Points on a hilly landscape, in no order, each with its height.
From any point a ball takes the steepest step (drop divided by distance) to one of its 5 nearest points. It stops when none of these is lower. Distance is the straight distance between rows; heights are no part of it.
ziga h=3.21: [-24  23  -7  10  12 -21  13  29 -10  23 -10 -12]
pok h=5.36: [ -2 -12   5   0   4   0  -3   2  17 -10  -5  11]
Duti h=8.48: [  4 -27  -8 -18 -17   8  16   2 -18   4  -7  -1]
tifem h=5.74: [  0  17  12  23  16  -2 -15  -5   8   1   7  22]
Dib h=3.52: [  3 -15  17 -13   9   2 -24 -12  26 -32  -1 -13]
baf h=8.42: [ -2  -3 -19   2 -10  -2  16  11 -36  22   1  -7]
vofo h=1.83: [-11  11  -1  18   7 -15   2  12  -2  13  -2  13]
vez h=5.13: [-11  -2 -17   3  -9   0  20  19 -27  20  -3 -10]
pezig h=2.26: [  4  13  -2  13   1  -3  -6 -11  -5   0   6  13]
dedu h=4.79: [ 19   0  11  -3  -3  15  -9 -20  16 -14  11   7]
tena h=7.88: [  6  -4  18  -5   2  10 -14 -13  24 -19   3   3]
Loze h=8.47: [ 16  33   1  13  -4 -10  -3 -10 -22  12   9   1]
nim h=1.04: [ 27  -6  10 -19 -11  14 -19 -31  14 -28  11 -19]
relum h=2.02: [ -2 -29 -16 -11 -11   8  24  14 -26  11 -10  -7]
neve h=4.75: [ 13  21   5  13  -2   8 -10 -16   6  -2  12  16]
bukez h=3.48: [ -9 -21  12 -10   5   3 -10  -2  24 -23  -5  -1]
fus h=3.65: [-11  -8   0   6   8  -5   9   8   5  -2  -8  12]
Bivo h=7.70: [  7   0  16   7  11  11 -17  -8  26 -11   2  16]
nuno h=3.53: [-10  28 -16  -3   2 -16  11  32 -31  28  -8 -30]
Ziz h=3.99: [ -4  24 -12   3   0 -13   8  17 -30  28  -6 -22]
rukim h=1.88: [ 29   6   3  -7 -15  12  -9 -29   5  -7  14   5]
butu h=1.50: [ 17 -10  14 -18  -1  13 -17 -22  21 -27   5 -13]
Zad h=2.72: [  1 -23   7 -23  -2   5 -14  -9  14 -29   0 -15]
velim h=6.34: [ 20   5  13   8   5  15 -17 -20  20 -11   6  11]
rov h=3.13: [-34   9 -11  14  11 -16  21  29  -2  14 -11  -4]
dol h=5.40: [  5 -18   6 -15   1   3  -7  -8  20 -20   1   3]
Mek h=8.02: [ 21 -18   3 -19 -18   8   1 -17 -12  -3   5  -4]
Nisop h=3.23: [-22  -7 -17   3  -1  -7  21  21  -3  12  -6  -1]
puzuk h=2.01: [  5  -8  14 -12   8  10 -30 -15  26 -37   5 -23]
fibo h=2.85: [-24  10  -5  18  16 -15   8  17   6   7  -6   5]
Mut h=5.48: [  6  27  12  25   5   2 -14 -14   8   3  12  19]
difis h=6.41: [  3  11  -9   5  -7  -4   5  -4 -19  16   4   5]
Pabug h=6.40: [ 20  21   5   8  -8   6  -1 -23   2   0  14  12]
nurus h=6.37: [ 15  -2   2   3 -13   6  -1 -14  -3   2   8   9]
niv h=7.25: [  7 -31  -4 -25 -14   4   3  -8 -10  -7  -2  -8]
buku h=1.84: [-12 -15 -11  -7  -4  -3  19  10 -11  12  -8   2]
kefiv h=5.45: [ -1 -23  -5 -14  -5   2   8   1  -1  -5  -6   1]
Rut h=1.20: [-14 -26   6 -13   5   0   3   8  21 -17  -9  -3]
zifa h=7.43: [ 12  -1   9   0   4   6  -8 -10  14  -7   6  17]
mogi h=9.08: [ -2 -14 -21  -2 -13  10  19  14 -33  23  -6  -8]
nofu h=3.18: [ -8  15 -10   7   1 -12   8  13 -18  18  -1   5]
bofer h=3.28: [-34  18 -10  15  16 -22  20  40   2  17 -12 -14]
Komad h=6.91: [ 14  -3   2  -4  -7   3  -3 -13   1  -5   7  14]
Tetu h=2.86: [-10  21  -1  16  13 -19  -5  14  -3   8  -1   8]
nikup h=7.51: [ 12  -2  24   9  12  23 -31 -16  31 -18   6  11]
lur h=3.31: [-22   7 -16   8   2  -6  20  22 -20  22  -8  -6]
pas h=3.27: [-20  27 -10   4   7 -22  12  29 -19  27 -11 -24]
Bigi h=6.90: [  6 -21   2 -16  -7   4   2 -11   5  -9  -2   1]

Where does a ball stop that starts at each point below?
nuno: vofo
nikup: rukim
lur: vofo
dol: nim
zifa: rukim
tena: rukim
Dib: nim
